Points, in no order, along strands that fork, close into loops and pass close to each other.
In the rows, 128 means zero.
Points whose rows are less than 77 apart are linked; no others are. Some points are linked to none.
Q_13: 114 118 121 133 110 106 101 176 144 133 80 145 166 154 109 138 138 130
 126 130 165 176 118 114 134 128 112 98 118
Q_367: 101 145 154 156 124 115 129 123 141 144 115 102 81 141 154 147 116 116
 153 145 147 78 113 103 135 134 95 123 132
Q_383: 145 121 109 123 105 127 124 115 149 160 130 172 96 130 149 106 144 125
 161 126 135 115 164 124 168 114 115 117 162
Q_820: 159 143 103 146 93 108 110 130 135 96 154 144 120 121 159 92 148 112 126
 120 159 81 157 133 135 121 156 137 153
Q_406: 88 121 129 134 117 160 97 140 150 129 98 128 126 123 102 132 124 118 122
 97 144 124 99 89 133 143 110 126 122
Q_458: 123 143 140 137 155 108 149 93 112 160 155 118 99 154 150 142 126 152
 167 165 144 127 121 101 151 123 93 107 146
Q_38: 136 125 119 113 187 121 115 124 97 107 141 101 176 115 72 136 140 145 98
 121 141 150 121 133 109 144 147 137 110
Q_362: 135 103 163 119 101 143 156 145 135 119 102 142 158 123 143 145 96 125
 81 151 85 173 100 168 112 122 140 153 92
Q_470: 95 125 116 115 159 161 128 111 112 154 118 118 119 123 88 135 136 147
 149 118 120 140 107 101 129 138 97 103 131
Q_363: 131 124 117 135 152 96 127 119 138 155 122 151 127 141 100 122 166 159
 174 135 166 147 131 96 167 130 88 89 142
Q_539: 146 126 140 150 136 86 142 143 139 128 115 117 121 126 117 141 160 134
 149 136 137 102 144 130 134 134 103 115 126
Q_278: 101 142 135 131 153 156 131 100 130 123 144 159 136 147 128 136 109 138
 83 132 124 178 92 119 139 118 144 148 127
Q_204: 130 149 108 127 141 138 121 97 121 127 170 147 121 155 154 105 132 136
 131 143 145 149 142 117 153 116 143 132 151
Q_496: 110 129 156 134 171 127 166 114 122 134 118 170 136 130 100 167 123 148
 95 149 106 189 77 126 136 126 119 136 112
Q_286: 108 134 161 156 159 87 149 130 137 133 108 119 105 116 91 165 149 143
 143 126 134 97 100 97 130 144 86 114 121
Q_303: 146 127 105 121 151 116 116 137 115 123 135 129 164 133 105 121 157 142
 134 133 148 161 152 133 135 129 133 110 127
Q_274: 132 135 96 115 107 149 110 141 117 102 135 129 165 147 146 107 113 119
 111 141 144 153 128 143 113 120 165 126 122
Q_976: 91 128 123 91 132 163 148 105 109 188 118 122 83 138 137 134 91 138 182
 155 103 141 122 123 139 113 99 95 141
Q_669: 131 103 165 140 113 123 143 151 145 120 94 154 148 118 121 155 119 122
 84 137 104 159 97 149 124 132 123 150 99
Q_807: 153 127 125 142 99 100 113 170 138 85 117 157 165 128 138 127 130 109 91
 128 151 144 134 150 122 124 159 140 117
Q_420: 167 111 93 114 156 100 118 137 109 129 138 134 173 132 89 113 174 155
 149 128 152 171 169 141 143 127 127 99 137
Q_929: 88 137 107 113 107 180 99 109 137 138 142 144 81 122 150 102 92 101 129
 107 132 112 120 98 137 121 141 143 151
Q_241: 126 100 123 123 128 156 101 147 136 114 111 146 144 98 83 126 147 129 95
 80 111 144 111 114 127 137 127 142 116
Q_398: 128 119 129 127 148 124 129 142 125 121 114 152 162 136 101 142 130 137
 103 138 132 188 116 139 132 130 138 127 113
Q_327: 111 153 139 137 157 123 138 74 109 157 186 128 83 149 164 137 111 148
 146 144 140 109 131 96 149 121 97 130 158
Q_333: 145 120 85 97 132 152 119 89 113 149 174 148 119 127 139 85 137 138 164
 127 130 138 171 126 155 114 135 117 163
Q_567: 143 99 90 97 105 150 101 160 102 108 116 93 183 103 102 117 137 126 129
 108 111 128 152 155 83 137 145 113 110
Q_208: 99 113 129 114 98 155 130 115 146 153 128 141 58 94 142 119 99 102 147
 96 93 79 140 122 126 122 124 149 143
Q_350: 131 94 103 94 91 159 105 157 103 102 112 97 191 101 114 115 115 121 105
 114 112 131 133 152 81 138 151 126 100
Q_416: 139 131 163 146 131 100 177 130 129 144 118 125 94 132 152 161 127 129
 141 155 89 112 125 150 122 122 104 122 127
Q_442: 106 137 137 105 152 167 152 86 103 132 152 113 134 130 136 135 96 142 97
 131 79 151 110 140 104 121 147 153 119
Q_633: 156 137 101 130 89 122 117 141 134 128 137 141 132 162 171 101 127 115
 155 157 166 127 153 134 144 114 145 110 144
Q_690: 115 139 130 121 195 127 146 94 95 133 155 102 136 125 92 144 141 157 124
 136 119 143 111 117 120 139 116 122 124
Q_590: 103 143 124 119 148 175 106 98 123 101 150 133 157 145 125 120 99 129 71
 128 142 169 92 114 123 123 161 160 117
Q_631: 132 98 125 111 109 171 114 138 130 112 124 145 136 84 101 114 133 121 93
 70 87 135 113 128 117 134 142 153 119
Q_536: 152 142 105 147 108 104 94 126 146 104 143 145 127 120 131 94 162 126
 135 103 176 84 157 110 152 125 141 124 156
Q_392: 121 104 125 84 113 179 137 128 107 132 103 105 170 112 110 122 107 140
 110 123 77 167 118 157 93 130 141 127 100
Q_980: 105 117 113 87 139 160 154 99 102 187 129 123 90 122 126 125 113 144 188
 137 92 139 140 133 131 116 102 99 142
Q_134: 91 139 136 138 138 134 90 126 144 103 123 110 149 135 112 132 108 123 86
 110 175 129 81 89 126 144 133 145 112
Q_952: 112 119 122 106 90 156 141 114 138 151 129 152 74 108 154 106 95 104 146
 98 83 114 144 142 122 115 147 145 138
Q_634: 69 132 121 113 138 187 109 103 127 150 122 116 100 128 117 129 95 125
 131 119 125 128 94 91 132 137 109 128 129
Q_531: 124 154 137 140 153 123 122 98 111 86 179 89 135 125 144 130 107 118 81
 133 133 93 114 131 99 132 162 165 120
Q_501: 128 156 157 162 124 98 149 125 147 147 125 141 89 165 165 145 123 127
 141 159 151 126 112 108 159 120 107 123 139
Q_113: 123 127 130 137 151 84 120 143 127 136 111 80 142 134 99 136 152 149 173
 137 171 99 131 104 131 143 92 91 122
Q_256: 157 135 120 119 133 132 158 114 116 141 158 158 130 155 155 118 132 138
 139 153 104 176 153 156 143 106 144 129 145
Q_246: 135 113 140 122 109 126 148 166 123 143 84 98 142 141 133 154 125 125
 154 159 108 139 128 158 107 127 108 97 106
Q_18: 169 136 124 146 110 90 129 124 138 115 150 132 116 124 157 111 154 118
 141 137 140 87 169 141 138 125 137 129 147
Q_771: 135 155 140 146 90 128 142 127 145 132 139 143 91 158 197 121 100 103
 132 157 130 117 129 134 139 109 146 140 144
Q_960: 135 143 140 137 134 93 132 162 133 128 105 110 157 172 133 149 114 133
 130 173 172 163 111 127 132 125 131 112 114
Q_395: 145 154 133 148 126 89 121 130 125 100 150 80 135 146 161 122 122 116
 130 160 166 86 141 130 114 130 147 132 127
Q_987: 112 119 143 126 116 134 128 157 129 141 72 112 159 154 118 160 108 137
 130 160 136 173 93 129 119 131 108 98 100
Q_408: 125 123 128 132 159 103 123 140 115 122 114 73 151 122 91 147 146 139
 147 132 147 105 132 121 113 148 107 107 111
Q_896: 97 136 106 114 106 175 112 114 130 131 138 135 106 134 155 105 93 103
 125 121 126 123 119 118 129 121 149 139 136
Q_880: 135 125 128 135 145 106 129 150 130 126 111 133 151 133 101 141 146 137
 126 135 144 158 129 132 134 132 120 116 119
Q_511: 129 98 111 111 100 156 115 153 136 128 103 131 130 97 106 119 138 120
 141 88 94 116 140 135 112 134 127 121 123
Q_332: 159 109 124 138 125 101 127 116 144 152 130 140 108 105 114 118 175 139
 172 113 130 71 171 120 152 132 98 114 158
Q_117: 130 145 141 144 130 74 115 166 142 109 107 117 158 159 138 142 116 122
 119 155 190 142 114 126 131 133 138 128 111
Q_757: 112 139 162 153 122 130 144 119 149 125 126 151 97 136 154 143 108 114
 89 129 113 131 98 121 136 128 127 157 124
Q_701: 153 143 153 174 121 83 135 133 160 105 132 161 105 111 134 134 157 116
 99 115 132 97 141 133 141 130 135 155 134
Q_301: 156 154 131 149 133 65 118 139 129 105 150 99 144 158 153 116 133 132
 143 165 194 110 146 120 138 127 141 121 130
Q_202: 99 143 133 97 132 181 141 90 107 129 148 110 133 143 159 120 73 131 102
 142 95 150 104 141 101 116 159 155 117
Q_873: 156 109 87 109 135 143 109 106 132 149 149 169 125 115 97 96 171 146 160
 93 140 133 165 112 171 121 119 109 167
Q_404: 134 142 133 145 155 89 100 135 129 96 144 91 138 109 97 126 155 135 119
 102 170 82 131 103 122 149 133 138 124
Q_156: 147 144 126 141 178 97 106 113 117 95 169 107 129 102 89 122 160 146 104
 91 151 100 133 105 128 140 144 153 136
Q_505: 140 141 136 126 177 107 150 130 107 137 131 134 159 165 116 151 125 155
 122 180 142 193 116 141 137 120 139 124 118
Q_304: 147 114 130 134 95 108 105 169 129 83 113 148 183 128 139 131 113 106 75
 138 155 148 116 155 112 127 164 146 102
Q_843: 122 124 152 149 151 79 118 159 145 109 103 123 145 114 88 146 146 132
 110 110 158 116 114 112 126 145 115 132 112
Q_306: 171 102 109 117 139 120 143 147 126 132 119 153 148 102 86 127 180 138
 136 108 93 149 167 163 129 126 124 112 129
Q_964: 92 142 149 154 147 106 134 126 149 146 103 133 96 135 109 149 141 140
 153 125 155 113 92 82 151 137 83 110 132
Q_576: 162 127 112 106 107 138 156 144 112 142 127 123 149 151 157 117 120 132
 153 166 102 167 156 176 116 112 149 110 128
Q_193: 152 106 165 155 125 85 134 167 145 99 99 131 140 97 108 157 142 114 98
 117 119 110 130 151 113 141 126 148 104
Q_893: 133 164 135 153 150 101 123 93 124 116 184 122 103 141 154 118 132 134
 118 128 160 98 139 102 142 127 135 146 149
Q_7: 109 116 131 109 137 161 134 120 112 137 127 85 110 95 113 128 114 124
 142 103 84 87 128 131 95 141 116 134 119
Q_514: 123 152 108 133 144 131 106 106 128 116 159 136 126 148 131 109 136 133
 124 126 168 140 130 101 154 125 139 131 146
Q_892: 141 120 109 109 146 146 139 118 112 134 146 118 122 104 109 118 145 132
 136 106 88 126 154 148 114 130 130 130 134
Q_509: 115 103 146 131 110 142 102 146 140 99 110 138 171 116 109 135 112 118
 66 112 144 154 87 122 123 138 140 162 101
Q_400: 161 107 110 111 139 118 136 97 122 160 158 132 108 105 125 114 161 142
 176 118 115 94 175 124 150 123 102 111 160
Q_861: 172 139 134 151 121 90 140 128 136 100 154 144 121 113 146 123 154 119
 112 125 117 101 162 151 131 125 147 146 138
Q_144: 115 107 114 122 110 108 89 180 136 119 83 146 181 134 93 136 143 127 114
 111 161 172 120 118 126 131 122 110 116
Q_473: 100 144 141 121 164 166 145 89 114 130 150 138 131 144 131 144 99 142 81
 136 102 172 87 126 119 118 141 156 121
Q_46: 136 150 112 118 118 142 136 93 116 122 185 165 99 129 172 100 119 120
 118 113 108 126 152 142 140 107 164 156 158
Q_487: 110 115 115 89 116 171 134 121 107 144 117 83 127 109 128 116 99 121 157
 117 86 116 136 148 91 134 137 122 112
Q_758: 125 131 130 122 203 114 133 114 96 118 138 100 157 105 64 149 150 158
 113 119 134 142 109 116 115 145 125 130 114
Q_868: 138 128 127 120 161 122 143 140 114 133 109 149 173 150 102 148 127 154
 106 160 133 205 116 146 132 123 138 120 113
Q_649: 142 141 139 141 127 110 146 137 127 124 134 119 129 145 154 136 126 119
 128 155 126 127 131 147 124 127 134 127 127
Q_789: 137 115 170 157 122 92 139 161 155 110 94 147 137 114 119 154 131 115 87
 128 123 134 111 141 127 136 125 151 105
Q_42: 102 103 158 131 83 153 128 151 154 137 81 123 109 113 138 139 101 102
 137 118 99 103 110 127 118 135 106 132 113
Q_317: 120 138 139 126 178 121 166 96 95 148 150 111 116 130 118 154 135 158
 137 149 103 141 117 127 123 131 105 113 128
Q_53: 129 151 118 125 149 139 137 84 112 126 185 149 113 148 155 115 125 139
 115 132 120 146 137 125 143 116 146 149 151
Q_338: 104 144 114 104 138 181 117 90 107 107 160 108 154 147 146 116 87 129 86
 142 127 146 104 130 105 120 172 154 116
Q_974: 130 138 103 112 82 147 137 122 135 146 146 172 92 141 183 90 105 106 148
 137 119 132 149 147 144 101 157 133 151
Q_257: 123 112 102 122 127 143 115 134 143 152 107 171 128 127 87 122 166 142
 152 101 140 157 138 108 159 125 105 97 145
Q_314: 144 135 107 125 94 129 125 125 141 142 136 161 105 145 166 99 128 113
 158 138 144 119 155 130 156 113 134 121 152
Q_953: 150 102 111 99 129 125 148 107 114 168 140 119 105 104 124 112 148 134
 189 121 96 95 179 147 133 120 108 109 153
Q_374: 159 117 118 110 85 133 147 165 124 128 107 110 154 136 158 126 116 115
 145 153 100 145 152 178 98 120 148 108 113
Q_444: 111 145 140 124 157 128 157 96 97 168 140 109 103 159 144 150 113 154
 171 174 130 142 106 107 143 124 93 96 142
Q_228: 117 125 178 135 117 136 154 120 131 120 119 101 124 126 161 157 85 114
 92 150 96 120 89 145 102 130 129 156 102
Q_414: 138 128 152 106 118 140 178 111 107 139 132 114 125 125 155 133 94 131
 120 141 55 149 130 181 93 118 154 144 109
Q_985: 115 94 119 94 80 168 116 150 113 118 99 77 172 111 134 120 94 117 123
 129 100 122 120 153 79 137 137 122 96
Q_651: 114 138 152 146 142 133 130 117 144 111 129 147 128 136 129 140 111 122
 80 129 129 151 92 119 135 128 133 158 117
Q_989: 136 102 149 121 98 141 152 135 130 123 116 115 120 86 131 124 117 110
 125 102 61 102 136 166 91 137 136 149 112
Q_832: 157 114 114 134 136 86 120 121 142 149 125 145 139 135 106 111 173 155
 177 131 169 124 157 106 163 128 97 88 151
Q_495: 124 138 116 126 102 147 116 145 132 117 117 131 152 158 153 123 105 116
 111 151 143 156 116 135 125 121 152 124 115
Q_104: 128 128 130 135 125 127 136 109 147 158 136 169 81 121 133 121 149 130
 148 113 120 111 145 117 164 121 104 127 160
Q_977: 162 136 142 140 170 93 177 116 110 142 152 163 131 147 132 148 147 161
 133 171 116 181 133 150 149 111 125 122 137
Q_938: 138 137 135 108 134 140 169 109 106 145 144 117 119 138 158 128 108 136
 137 149 82 146 140 166 109 114 144 134 129
Q_423: 131 118 128 134 157 119 103 147 134 110 118 145 154 106 69 133 154 138
 95 83 143 152 113 109 133 140 134 138 120
Q_591: 129 112 156 122 119 131 161 149 126 147 78 117 133 130 118 163 120 135
 141 156 86 147 109 154 112 131 97 99 104
Q_39: 132 98 130 127 120 143 127 154 138 129 98 129 132 91 90 137 151 126 134
 92 94 109 132 132 113 137 110 125 116
Q_263: 99 136 123 140 144 119 120 116 148 156 115 153 104 140 106 127 148 146
 164 123 167 130 113 76 169 131 90 103 145
Q_645: 141 138 120 109 127 146 150 119 113 143 142 126 132 156 160 121 112 138
 141 164 106 169 139 155 124 113 146 121 131
Q_312: 148 113 108 113 166 116 111 147 97 106 131 91 183 106 73 135 151 140 114
 113 137 135 142 141 99 147 143 125 110
Q_285: 136 106 121 114 58 143 125 173 135 125 90 118 147 126 160 116 107 103
 141 135 105 127 139 168 98 124 141 113 110
Q_965: 109 114 142 137 91 127 119 172 148 139 69 116 147 154 137 151 109 115
 138 149 143 148 103 125 122 128 107 101 105
Q_100: 128 131 116 130 179 131 119 104 118 133 154 144 116 109 76 124 171 156
 124 88 134 131 120 86 150 134 116 132 146
Q_783: 119 107 138 127 70 147 122 162 144 122 90 118 136 125 154 127 101 98 127
 129 110 114 120 146 106 132 129 125 108
Q_324: 71 139 132 116 142 174 120 96 119 146 132 93 104 134 136 137 88 124 124
 133 121 120 91 102 117 136 114 132 124
Q_716: 144 122 127 140 114 106 127 148 135 131 113 109 128 126 128 131 151 119
 155 132 131 95 151 138 122 132 110 112 126
Q_243: 104 129 123 138 99 116 97 173 148 127 84 126 157 164 131 135 117 124 129
 136 181 155 109 107 132 133 119 104 115
Q_335: 96 143 107 105 128 179 113 105 120 138 141 126 122 146 143 110 102 121
 128 134 131 150 119 117 131 121 140 127 137
Q_490: 129 125 154 153 150 93 157 134 133 140 103 126 110 111 99 159 162 140
 152 128 114 108 118 121 130 136 85 111 125
Q_75: 129 154 137 148 174 96 118 96 119 112 180 116 113 123 119 122 148 144
 112 110 155 99 135 96 141 140 126 149 141
Q_988: 74 131 123 125 131 177 98 119 138 143 106 123 115 139 114 127 107 122
 133 113 148 133 90 80 140 137 107 119 129
Q_448: 139 97 114 97 101 173 122 134 116 100 133 138 157 87 112 98 120 122 92
 83 78 141 125 154 97 129 167 154 113
Q_914: 117 139 138 115 154 143 134 112 105 120 124 89 168 150 127 151 94 140 96
 169 136 156 98 141 99 130 146 137 99
Q_599: 93 143 145 130 126 152 119 115 129 125 125 79 115 138 146 140 93 112 119
 139 133 99 97 113 109 141 124 138 112
Q_560: 153 143 115 144 104 94 115 146 134 115 131 120 145 163 161 111 136 122
 144 157 184 121 148 125 140 120 139 112 135
Q_217: 132 141 133 136 154 106 118 129 113 95 144 91 160 139 128 140 115 124 98
 150 156 124 120 138 107 136 155 142 107
Q_740: 134 115 91 106 97 158 110 138 122 118 134 126 127 103 129 98 130 110 142
 102 115 104 151 140 113 127 146 125 133
Q_381: 146 102 96 111 121 126 84 167 110 86 121 123 193 105 91 121 147 125 92
 94 144 142 132 135 103 138 157 130 116
Q_377: 97 117 144 133 125 143 95 131 138 96 118 108 156 114 105 133 110 120 73
 104 155 121 79 98 116 148 136 157 98
Q_889: 139 116 129 149 110 112 120 137 160 140 105 150 98 103 112 128 169 127
 154 97 129 71 157 114 147 130 105 122 151
Q_838: 132 93 147 126 98 124 108 164 131 93 103 134 179 106 112 139 119 113 66
 121 131 142 107 149 111 140 144 155 98
Q_821: 129 127 117 136 118 142 89 137 133 82 137 139 147 112 113 110 131 117 79
 88 148 121 108 108 122 132 159 154 124
Q_454: 90 138 136 137 135 159 108 104 141 139 137 134 79 109 124 129 125 119
 121 92 123 90 109 82 136 135 113 150 141
Q_548: 137 163 129 143 142 108 124 104 107 92 179 79 129 137 161 123 113 117
 109 148 149 84 133 132 106 136 155 150 128
Q_170: 147 136 147 150 157 83 167 130 137 143 125 173 120 142 120 150 154 148
 131 151 130 165 122 135 159 118 110 120 135
Q_384: 149 124 113 136 138 82 101 132 141 127 130 128 147 122 93 108 177 150
 155 106 179 107 158 102 153 136 110 103 144
Q_11: 136 99 110 102 94 163 115 147 108 85 130 115 177 95 121 103 113 115 89
 104 100 126 123 158 87 132 166 145 103
Q_806: 109 138 133 140 130 135 119 121 127 117 135 91 121 130 139 133 115 115
 120 129 137 92 116 114 115 140 130 138 121
Q_461: 120 119 110 117 99 160 117 132 149 142 120 174 97 111 129 109 134 112
 138 95 111 125 141 123 145 120 129 131 146
Q_696: 109 125 131 126 147 135 124 134 114 129 107 76 146 131 107 147 124 133
 139 142 134 125 114 125 102 146 106 107 104
Q_713: 122 133 150 138 115 129 160 115 145 153 132 168 75 121 159 135 120 117
 130 118 83 119 132 140 137 116 118 146 143
Q_916: 132 102 103 117 109 125 83 169 132 109 98 146 176 119 89 129 155 125 102
 92 148 163 130 122 121 133 136 117 122
Q_491: 134 140 136 139 77 131 137 146 150 127 115 142 108 145 183 120 106 96
 129 145 123 119 128 146 129 119 141 134 127
Q_386: 147 147 149 152 134 95 156 105 135 154 154 159 91 150 165 136 140 138
 141 150 133 127 141 123 161 113 106 130 154
Q_619: 92 128 148 139 115 148 123 116 147 144 122 133 64 106 140 135 108 106
 133 102 107 71 120 101 131 131 103 149 140
Q_840: 149 115 160 152 91 99 149 174 152 128 82 133 127 134 149 154 126 107 132
 151 113 125 129 156 122 127 117 118 112
Q_655: 120 153 133 152 144 87 96 130 151 108 136 116 123 118 103 117 154 138
 122 93 181 85 126 83 142 142 123 135 137
Q_219: 161 133 132 157 89 83 120 172 152 96 111 159 143 129 145 124 144 106 107
 131 154 122 144 148 132 125 148 135 124
Q_238: 139 124 162 122 119 141 166 128 126 126 118 151 145 141 155 146 92 128
 85 162 87 181 101 170 115 111 152 156 106
Q_521: 157 132 106 134 140 90 92 126 137 107 151 126 142 115 101 98 176 145 141
 96 178 100 161 104 151 133 134 119 150
Q_557: 121 156 152 154 113 121 144 113 142 130 146 147 88 150 187 139 106 111
 114 146 120 114 119 125 137 114 130 152 142
Q_736: 131 147 101 109 101 156 139 109 118 134 165 160 106 142 183 89 99 116
 142 137 116 145 147 149 134 104 171 141 148
Q_150: 122 117 114 106 149 149 129 115 100 137 132 69 121 104 102 127 135 134
 167 112 99 82 145 129 99 143 110 115 124
Q_971: 106 161 162 161 133 105 139 123 142 139 121 118 94 165 155 153 110 128
 133 157 156 118 92 102 145 127 105 125 130
Q_281: 107 124 145 149 128 122 118 147 156 122 97 139 127 118 98 141 139 123
 118 104 144 127 101 101 136 140 105 127 117
Q_108: 134 123 114 127 179 119 113 131 121 121 133 133 142 106 56 133 173 157
 120 83 137 139 116 98 138 139 123 127 128
Q_686: 111 130 112 104 95 160 131 119 122 140 136 126 93 121 162 103 91 104 147
 121 105 109 144 140 116 123 148 138 138
Q_827: 108 106 113 96 115 155 145 120 126 180 106 135 81 111 122 124 115 124
 184 117 93 116 148 138 135 119 105 109 141
Q_866: 108 147 139 151 149 111 116 103 137 138 146 114 92 131 126 127 139 132
 143 118 164 83 123 80 148 139 101 130 145
Q_393: 118 112 165 138 103 136 165 148 146 152 74 152 106 126 134 159 115 123
 136 143 85 146 97 140 130 126 96 116 111
Q_174: 112 158 115 134 171 137 108 92 117 106 172 132 136 144 118 115 129 139
 95 116 158 148 114 101 142 129 152 148 140
Q_265: 124 107 133 143 107 117 121 157 157 144 82 140 113 110 96 139 160 125
 163 102 130 84 145 113 135 135 88 110 137
Q_862: 141 140 80 118 106 142 105 124 106 96 160 114 140 129 163 76 118 110 138
 133 153 95 151 137 115 120 165 124 143
Q_594: 100 130 95 102 128 171 113 105 123 157 137 139 100 133 131 105 116 128
 161 126 133 137 137 110 151 121 122 117 151
Q_819: 89 143 121 124 128 165 117 90 138 151 157 158 63 123 141 120 108 118 125
 98 120 109 123 91 152 118 122 150 157
Q_558: 115 119 114 101 112 162 119 134 114 127 112 78 146 123 134 122 103 117
 139 132 111 112 132 144 90 137 135 114 108
Q_621: 145 113 159 118 113 130 172 122 121 126 128 113 117 100 148 135 107 118
 117 120 50 118 133 177 89 131 140 155 108
Q_123: 149 142 153 136 134 125 159 129 128 122 141 153 136 157 161 145 108 127
 96 165 104 171 118 159 127 108 158 152 122
Q_192: 113 122 146 118 152 137 131 131 114 124 103 83 165 130 106 159 108 139
 105 155 132 142 95 133 98 143 120 122 91
Q_297: 121 122 96 124 107 141 97 129 141 144 121 132 112 134 129 103 139 119
 168 117 161 96 151 103 152 127 114 106 149
Q_613: 146 119 83 104 140 146 100 89 114 142 169 138 121 121 119 89 149 140 163
 111 146 119 165 103 156 127 127 111 163
Q_870: 136 128 138 128 134 99 138 168 120 136 86 108 169 164 120 160 117 139
 136 176 155 171 112 144 118 127 123 100 105
Q_222: 135 130 91 116 102 153 107 137 114 100 140 121 150 124 143 100 122 111
 126 124 135 119 143 141 108 127 156 124 127
Q_23: 154 147 86 124 125 128 112 108 99 89 181 115 144 130 155 83 134 120 131
 131 152 102 156 139 122 121 163 130 147
Q_118: 99 142 133 107 143 152 153 93 98 175 137 109 90 155 156 145 91 146 166
 171 114 140 114 120 136 118 101 108 141
Q_797: 158 122 146 135 116 112 143 142 127 95 135 128 151 119 148 135 118 112
 84 142 104 130 132 174 101 128 164 157 110
Q_957: 158 129 149 161 134 75 134 152 159 108 117 175 124 115 110 141 164 126
 101 117 136 131 142 138 147 128 132 146 131
Q_897: 139 122 107 131 107 113 109 141 138 133 116 119 131 132 130 114 153 123
 166 127 161 92 162 118 138 130 114 102 136
Q_244: 115 132 140 143 132 135 146 114 144 146 128 164 87 122 126 139 137 129
 128 112 102 130 120 117 145 127 105 136 141
Q_600: 133 125 173 159 96 116 147 144 158 119 109 132 98 117 158 145 116 100
 109 130 99 92 117 143 119 133 120 148 117
Q_972: 132 128 114 101 144 143 138 108 94 143 153 71 120 120 136 118 120 132
 167 137 103 101 156 144 104 133 124 114 131
Q_765: 137 117 147 153 124 94 107 162 142 96 111 111 145 102 105 143 142 116
 103 103 146 95 126 125 114 146 130 143 108
Q_20: 146 114 98 125 133 125 119 126 141 147 126 174 133 127 98 109 176 145
 150 104 138 150 154 118 166 122 113 104 153
Q_125: 103 136 142 153 120 115 117 124 150 142 112 114 81 127 136 135 132 115
 158 123 146 63 130 98 141 136 95 123 144
Q_493: 97 149 155 141 167 105 160 110 119 146 122 121 110 147 114 171 128 155
 145 158 141 144 82 102 137 135 93 106 122
Q_158: 103 155 116 128 162 154 102 97 121 95 169 133 153 150 124 118 110 134 80
 120 163 158 97 106 131 123 164 158 129
Q_877: 110 154 139 147 150 111 127 83 121 144 175 115 82 134 153 130 127 137
 140 128 149 83 134 87 147 133 105 137 156
Q_329: 177 114 95 108 148 129 140 118 112 128 156 148 148 109 96 107 175 148
 139 109 98 163 172 160 137 121 140 119 141
Q_224: 118 119 99 84 140 166 149 91 101 178 148 138 98 122 130 107 115 143 171
 123 89 153 153 138 135 112 125 112 151
Q_445: 129 130 99 93 144 164 142 86 108 159 171 163 114 136 141 97 128 147 150
 122 101 170 155 136 148 109 140 127 156
Q_582: 158 134 152 161 133 78 160 138 154 135 122 185 111 131 127 141 162 135
 123 137 128 147 138 138 160 119 116 130 137
Q_402: 159 123 133 149 133 86 114 155 146 99 119 162 147 107 96 131 163 126 96
 98 140 133 143 136 138 132 144 141 128
Q_958: 121 124 129 129 111 143 121 152 139 124 100 147 158 153 134 136 110 123
 101 148 134 177 110 138 128 123 140 125 110
Q_25: 130 114 180 145 98 127 157 135 147 116 114 122 122 120 161 148 95 105 87
 141 88 122 102 157 109 129 129 159 102
Q_554: 125 101 96 87 115 156 128 128 118 165 117 108 110 108 117 110 132 125
 193 118 105 103 168 140 123 127 112 99 140
Q_51: 118 106 114 134 118 141 111 150 151 146 90 160 116 110 82 131 163 131
 152 88 127 119 129 100 147 131 96 109 139
Q_949: 121 147 166 144 111 126 150 121 129 129 126 91 98 139 179 156 87 111 120
 154 107 93 104 142 106 126 127 147 117
Q_532: 157 142 138 127 175 103 161 116 101 137 156 139 149 161 133 143 132 157
 121 179 124 188 131 151 142 113 142 125 135
Q_867: 135 152 130 118 146 141 141 117 105 118 144 92 159 164 158 135 96 138
 107 179 131 156 115 151 107 116 160 136 115
Q_650: 168 127 108 110 148 126 152 109 111 134 166 159 139 133 133 109 154 148
 142 140 104 174 169 159 144 109 144 124 144
Q_833: 93 148 125 137 156 116 94 128 143 116 127 112 138 141 97 122 130 138 118
 107 184 133 100 81 144 142 117 123 122
Q_116: 148 109 126 120 116 123 147 154 123 141 101 101 135 127 128 136 142 129
 168 143 104 119 156 161 109 128 111 99 118
Q_583: 142 133 150 151 83 115 145 155 158 125 103 137 108 134 168 137 118 98
 128 143 113 103 133 148 125 124 128 135 122
Q_421: 163 154 103 144 123 103 104 120 117 73 174 132 142 124 147 93 145 120
 110 122 168 98 151 134 130 124 169 139 143
Q_738: 150 104 109 115 133 124 105 161 109 97 123 108 176 102 90 128 147 127
 110 104 127 129 144 143 99 141 147 129 110
Q_283: 150 98 118 122 130 126 133 158 125 130 103 140 152 104 84 137 163 136
 132 109 99 149 149 145 119 133 117 112 118
Q_183: 126 130 144 153 118 114 117 148 143 99 114 108 133 120 131 137 125 107
 102 123 139 95 117 124 113 141 131 142 112
Q_954: 126 129 133 107 155 142 158 108 96 152 136 89 118 124 122 137 124 145
 158 142 91 130 135 145 110 134 111 111 125
Q_434: 158 118 127 141 115 103 107 160 138 82 125 159 157 102 108 126 149 115
 84 97 139 131 137 143 123 133 154 148 119
Q_685: 101 112 159 132 98 146 155 140 151 158 85 149 86 120 140 151 106 114 147
 131 86 124 106 132 132 124 96 124 119
Q_221: 109 123 94 113 131 150 101 103 133 161 134 139 98 135 120 104 134 134
 176 123 162 114 143 83 168 124 101 101 161
Q_628: 114 155 147 163 146 79 118 117 159 123 135 137 102 131 119 123 149 140
 127 112 174 94 121 85 157 140 109 133 145
Q_305: 113 144 135 129 109 135 129 117 121 137 138 80 89 137 181 131 91 101 156
 151 127 70 134 126 113 127 125 129 131

A tip is a point with one link. Name the tips that can be reached along the links from each point below, in the order of the rows.
Q_820 -> Q_420, Q_989, Q_219, Q_833
Q_789 -> Q_123
Q_971 -> Q_386
Q_104 -> Q_531, Q_713, Q_840, Q_949
Q_11 -> Q_117, Q_100
Q_192 -> Q_113, Q_867

How many points has the smallest loop of links through each point below? Write - if it is on no loop.
Q_952 -> 8
Q_404 -> 8
Q_862 -> 19
Q_20 -> 16
Q_972 -> 15
Q_599 -> 10
Q_202 -> 6
Q_897 -> -
